Each row is a point on a tangle of strands that fork, close into loops and nearly touch. The rows are in no order.
Two points are linked if the straight distance between their rows is under 97.5. Some points are linked to none.
z_178: [  1  23  54  58  -4  19 -56  -8  -2 -16   1 -25  12  39  10   3   2  -3
  31  38  12]
z_870: [  8 -17   5  37 -14  -9   0   1  23 -13 -16  34  14  31 -30  40 -35  -4
 -14  -3 -38]
z_776: [-34   4 -62 -49 -18   6 -23 -13  -7  49 -23 -10  -8 -28 -18  -2  53  23
  29 -25  10]
z_445: [-25  58 -11  11 -22 -21  30  10 -16 -37  26  -7  27 -12  10  50  40   6
  -4 -33  11]
z_986: [  5   2  40   1  53  14  10   5   0 -27  34 -44   0   2  49 -57 -27 -21
 -21  30  -2]
z_962: [ 12   0 -24 -29   0 -12  -7 -11  36 -15 -32  15 -12 -16 -30 -63 -22  -6
  18   0 -48]
z_596: [  7 -68  46  -5  22  33 -40 -28 -14  28  -4   0 -49  27  30   4 -16  13
   8   5  31]
z_939: [-43 -20 -46 -13   9 -19  20   3  14 -17   4 -27  -8   6  47  41  30  53
  28  -1  28]
z_998: [-26  18 -49 -46 -26  16   3  25  -4  26  -7 -41  18 -37  -3   3  66  20
  30 -27  -7]
z_892: [ -8  34 -43  -9 -11 -41  12   8 -16 -20  22  27  29 -12   2  38  39 -10
  13 -30  12]
z_60: [ 14 -30   0 -10  20 -26  30 -16  -1  26   9  89 -10 -29  -6  44 -27 -20
   0 -37  -4]
z_888: [-26  27 -45 -14  -5 -50  -3  -9 -34 -16  12  39   7 -23   8  27  29 -19
 -11 -56  59]
z_485: [  8  -5  22  16 -20  32 -26 -12 -16  54  -3 -60   0  11 -19 -37  18  23
  -7  24  49]
z_460: [ -3  14  45  36  48  18   7   1  -8 -19  20 -16 -14   2  19 -20 -31 -23
 -29  10 -15]
z_589: [  0  55 -28   3 -25  -6  26   8  21 -18   2 -20  31 -18 -20 -37  22   8
  24  26 -41]
z_195: [-12   6 -26  33 -43 -21 -26 -24  47  -5 -13 -16  -4  33 -14   1 -22  22
  26  39   2]
z_201: [-59  49 -38  18 -52   3  60  16  25 -25  -4 -52  13  -2 -16  10   2  16
 -24  10   2]
z_696: [-44  -7 -37  10  26 -23  32  -4   6 -32  10   7 -26   4  25  85   6  25
  19  -8  13]
z_897: [-34  40  12  10 -11  12  34  30 -29 -52  20 -37  22  -5  35  46  34  27
  10 -28   1]
z_389: [ 25 -66  16 -37  28 -15   5  -1  -7  51   4  83 -33 -35   2  32 -25  -9
  26 -24  -9]
z_603: [ 23  44  22  16  47 -27  33  -6 -22  -6  11  -2  17  10  -2 -33 -46 -52
 -81 -19  10]
z_177: [ 41 -55  19 -40  41  -2   3   9  16 -17  17  -4   4  -8  36 -46 -15  -2
  27  20 -16]
z_187: [-20  -3 -11  27 -24 -17   8 -16  44 -48   7 -24  -2  24  -2 -39 -38  28
  41  59  -3]
z_288: [  2   5   5  11  15 -40  26 -14 -35   7  11  96   0 -41  14  42  -7 -15
  -3 -42  36]
z_328: [-68  31 -61  -6 -38   0  34  19  -3 -23   7 -63  15 -13  -8  45   0   7
 -17 -44   1]
z_798: [ -8  -8   2   1 -32  60 -22  36  -9  25 -12 -16   5  -9 -20  38  65  39
  26  18 -27]
z_168: [ 10 -26 -11 -21  20 -31  -8 -35 -27  26   4  16 -32   4  34  16  -2  20
  -3 -16  51]
z_859: [ 18 -13  13   9 -16  34 -70  -1  37   7 -24  -9   7   8 -12 -26  -9 -61
  46  45 -15]
z_341: [ 25  37 -17 -10 -19 -36  -4  10   5 -18  13   5  36 -18   2 -14  40  25
  46  12 -28]
z_425: [ 20  32   4 -50 -14 -38   9 -13 -43  18   8  -8  10 -23  21 -17  16 -21
 -30 -44  45]
z_815: [ 33 -42   3 -47  16  25  10  50 -12   3   2  43 -17 -34  -9  24  25  -3
  18  -6 -78]
z_35: [ 21 -39  -8 -10  -4   3 -41  -3  16   8 -12  54 -19  -3 -19  15  -5  -7
  27   1 -51]
z_181: [ 15   4  13  40   5   3 -35   8  17 -13  12   8  32  15 -25 -24 -30 -57
 -14  20 -18]
z_372: [  9  35  -2 -21   5 -43  23 -25 -22   2   5 -46   7   2  39 -19  12   9
 -11 -12  52]
z_626: [ 23 -34 -23 -42  33 -45  11 -28  -1   8  14  29 -12 -13  40  -8   2  26
  33 -12  27]
z_37: [-40  19 -52 -33  -9  31  23  49  13   3 -11 -32  15 -28   5  24  70  32
  35   5 -36]
z_995: [-27  24  10  41  11  22  -7  -8  12  21  15 -52  -9   1  -8 -65 -29 -37
 -66  33   8]
z_842: [ -3 -49  41  19  20  41 -31   1   0  13 -11 -30 -36  20   5   1 -23  12
   0  19  -5]
z_855: [ 27 -17  16  24  17  -9 -47 -34  -5  40 -15  17  -3  36 -32 -26 -54 -50
 -46 -12  23]
z_126: [ 32  16  57  49  -2  -4 -64 -39 -12 -13   1  19   3  43  18   8 -10  -3
  39  10  35]
z_289: [  4   4 -19 -13  -2  -8  25  28  43 -25 -13  21   8 -10 -51 -38 -35 -33
 -24  10 -57]
z_564: [ -5  22  37  32  21  10  14  -3  -8 -10  -8  -7 -12  19   0  21 -25   5
 -36  -5   2]
z_101: [ 39  -3  20  18 -16 -23 -57 -37 -14   7  10  20  10  18  12  -3  16  20
  39  16  34]
z_299: [ 47   7  34   0 -10  16 -28  39 -37  11  12  53  33 -10 -52  -8  18 -45
 -28 -15 -36]
z_247: [ 22 -46  -8 -23   7  14  -1  26  19 -31  -8  30  -4 -18  -5   6   1  23
  37  18 -77]
z_279: [ 20 -33 -22 -16   0  16 -44 -14  33   6 -45  40 -13 -10 -30 -38  -8 -18
  43  -4 -60]
z_222: [-13   8 -25  -8 -27  52  15  38   7  14 -14 -26  14 -31 -36   5  37  29
  33  32 -51]
z_67: [ -4  -8 -14  42 -33  -1 -32  -8  42 -20 -17  12   2  44 -33  21 -37 -10
  18  25 -22]
z_131: [ -9   2  -7  12 -29  50 -31   8  40  12 -20  -6  -4   3 -43 -41 -12 -14
  21  47 -20]
z_144: [ -9  33  18  26  38 -12   9 -10  -2  14   6 -34   1   4 -10 -53 -49 -54
 -94  -8  29]
z_672: [-17  29  17  53  -3  -3   0 -18  44 -56  18 -25   5  27  -1 -40 -43 -24
   4  45   8]
z_621: [ -3  -3  48  -1  21  30 -24  -3 -32  51  -5 -43 -40   5   9 -29  -2  -8
 -63 -11  38]
z_241: [-24 -11 -37 -20  -7  -6  -7 -16  20  12   2 -39  -1  12  31   2  29  55
  32  22  27]
z_604: [ 13   8 -27  15 -12 -21   3   3  -2   9 -14  46  26  15 -41  27 -11 -15
 -30 -25 -28]
z_923: [-21  25 -52  38 -21 -32  34  -7   5 -16 -19  44  46  32 -36  58 -23  -5
 -46 -27 -23]
z_913: [-15 -10  15  28 -28  46 -17   9   3  36  -3 -45  -2   3 -33   6  25  37
   3  34   3]
z_450: [  7  -6  44  15  28  10 -33 -26 -31  59 -10   2 -24  26 -14 -28 -28 -37
 -64 -17  34]
z_309: [-52  20 -17 -15 -29  23  38  47 -17 -40   8 -72   8 -30   6  44  20  24
 -17 -42  -9]
z_836: [ -2 -31  33  -9  39  13  35  -4 -51   4   3  54 -25 -35  68  40   8  30
  21 -24  44]
z_125: [  7  -1   7 -12   6  -4  23 -17  -2  -3   4 -45   2  13  37 -16  14  32
   6   5  28]
z_704: [-26  39  -5   6 -23  -3  43  38  29 -30   1 -13  22  -1 -47 -21 -20 -35
 -50  15 -31]
z_648: [  9 -41  16 -57  10  31  31  34 -20   9  -1 -24 -17 -18  31  15  20   2
 -24 -16   5]
z_23: [  6 -22  25  14  16  -4 -25 -48 -22  13 -16  20 -44  31  13  24 -23  30
   2 -20  49]
z_413: [  1  16  33  32  11  13 -18 -30 -12  15 -22  32 -26  47  -3  33 -31   7
 -26 -16  32]
z_176: [ 34 -50 -18 -50  31 -15  27   0  31  -3   0  13 -15  -1  40 -18 -15  27
  35   0  -8]
z_693: [-17 -13 -47 -68   3 -18 -17  -7   7  32   0  -6  -9  -5  19   0  51  39
  29 -12  44]
z_955: [-15 -25 -19 -10 -26  47 -17  19  31   8 -37 -13 -13  -3 -28 -25  15  30
  43  40 -55]
z_369: [ -7  15   8  13 -13  14   9  -9   5  30   2 -60 -11  10 -26 -51 -13  -7
 -34  36  26]
z_970: [ 38 -26  39  -9  33  22  -8  31  -4 -13  36 -33  16  -9  27 -62  16 -14
  13  30  -4]
z_52: [ 46  -8  30 -10 -24  -5 -53  -3 -18  13  13  12  18  -3  10 -17  58  30
  56  21   5]
z_990: [ 45  11  21 -11 -13   8 -10  21  -6  -7  27  -9  41 -18  18 -21  53  31
  52  20 -10]
z_493: [ -9 -22   6  30  30 -11  36 -21   6 -26   5  37 -21  15  28  67 -26  22
  26  -6 -10]
z_162: [ 10  -5  36   7  34   1  36  -9 -28 -17  11  28 -26  -3  35  48   4  26
  26 -17  13]
z_841: [ -9  13  -7 -15  22 -35  18   2 -60  -8   6  56 -10 -47  40  34  22 -10
  -5 -56  63]
z_408: [-31  42 -43  17 -50  -1  40  10  35 -34   9 -32  14 -11 -27  -2  15  35
  20  39 -14]
z_416: [-42   7 -36  47 -14  -8  22 -29 -22   7 -29  45  30  60 -28  75 -29  -6
 -61 -25 -12]
z_601: [ 39 -50  22 -38  11  15  -2  30 -25  29   3  76 -26 -53 -13  31  20 -22
  -1 -35 -37]
z_644: [ -5 -28  37 -29  -2  22   4   8 -42  36 -12 -31 -32  -2   6  -2   6  12
 -43 -19  31]
z_213: [ 31 -13   2   7  -6   5 -53  -7  28  21 -18  30  13  26 -35 -38 -40 -56
 -21   5 -14]
z_900: [  5  15  -5 -16   2 -37  43   1  24 -37   4 -38  11  -2   9 -66 -20  -3
 -11  41   0]
z_442: [ -6   4 -22 -35  -7 -22  44  22  -3  -4   1   4  -1 -29   0  35  -7 -29
 -24 -49 -24]
z_575: [ 42  39   9 -23   5 -51  25 -14 -19   8   4  -7  10   8  -9 -33 -12 -42
 -56 -37  18]
z_410: [-26  17  19  58  -1  23 -34 -11  38 -37  18  -5  16  18   2 -43 -38 -72
 -23  40  -9]

A piece is two or more points that can be reached from each other along the links. Count, over all rows, the pieces, the separate loops (a circle has one, a figure eight two, a Y none), the forks (points with three links) and the tips (points with one).
pieces => 4
loops => 2
forks => 3
tips => 7

A fork is a point with three links, a tip a point with one. Leave the first point through the second and follow the links. Name the first fork or tip that comes.
z_603 / z_144 => z_222
z_187 / z_672 => z_648
z_485 / z_369 => z_241
z_897 / z_309 => z_178
z_841 / z_288 => z_704
z_648 / z_644 => z_416
z_626 / z_176 => z_23

A tip is a point with one link. Name the tips that can be reached along the links from each point below, in the order of the rows.
z_126 => z_178, z_704
z_855 => z_648, z_416
z_168 => z_842
z_37 => z_859, z_836

Name the points in between on the shortest way along the links from the first point to the second, in order.
z_798 / z_125 => z_222 z_37 z_998 z_776 z_693 z_241
z_389 / z_289 => z_601 z_815 z_247 z_35 z_279 z_962
z_897 / z_52 => z_309 z_328 z_201 z_408 z_589 z_341 z_990
z_836 / z_131 => z_162 z_493 z_696 z_939 z_241 z_693 z_776 z_998 z_37 z_222 z_955
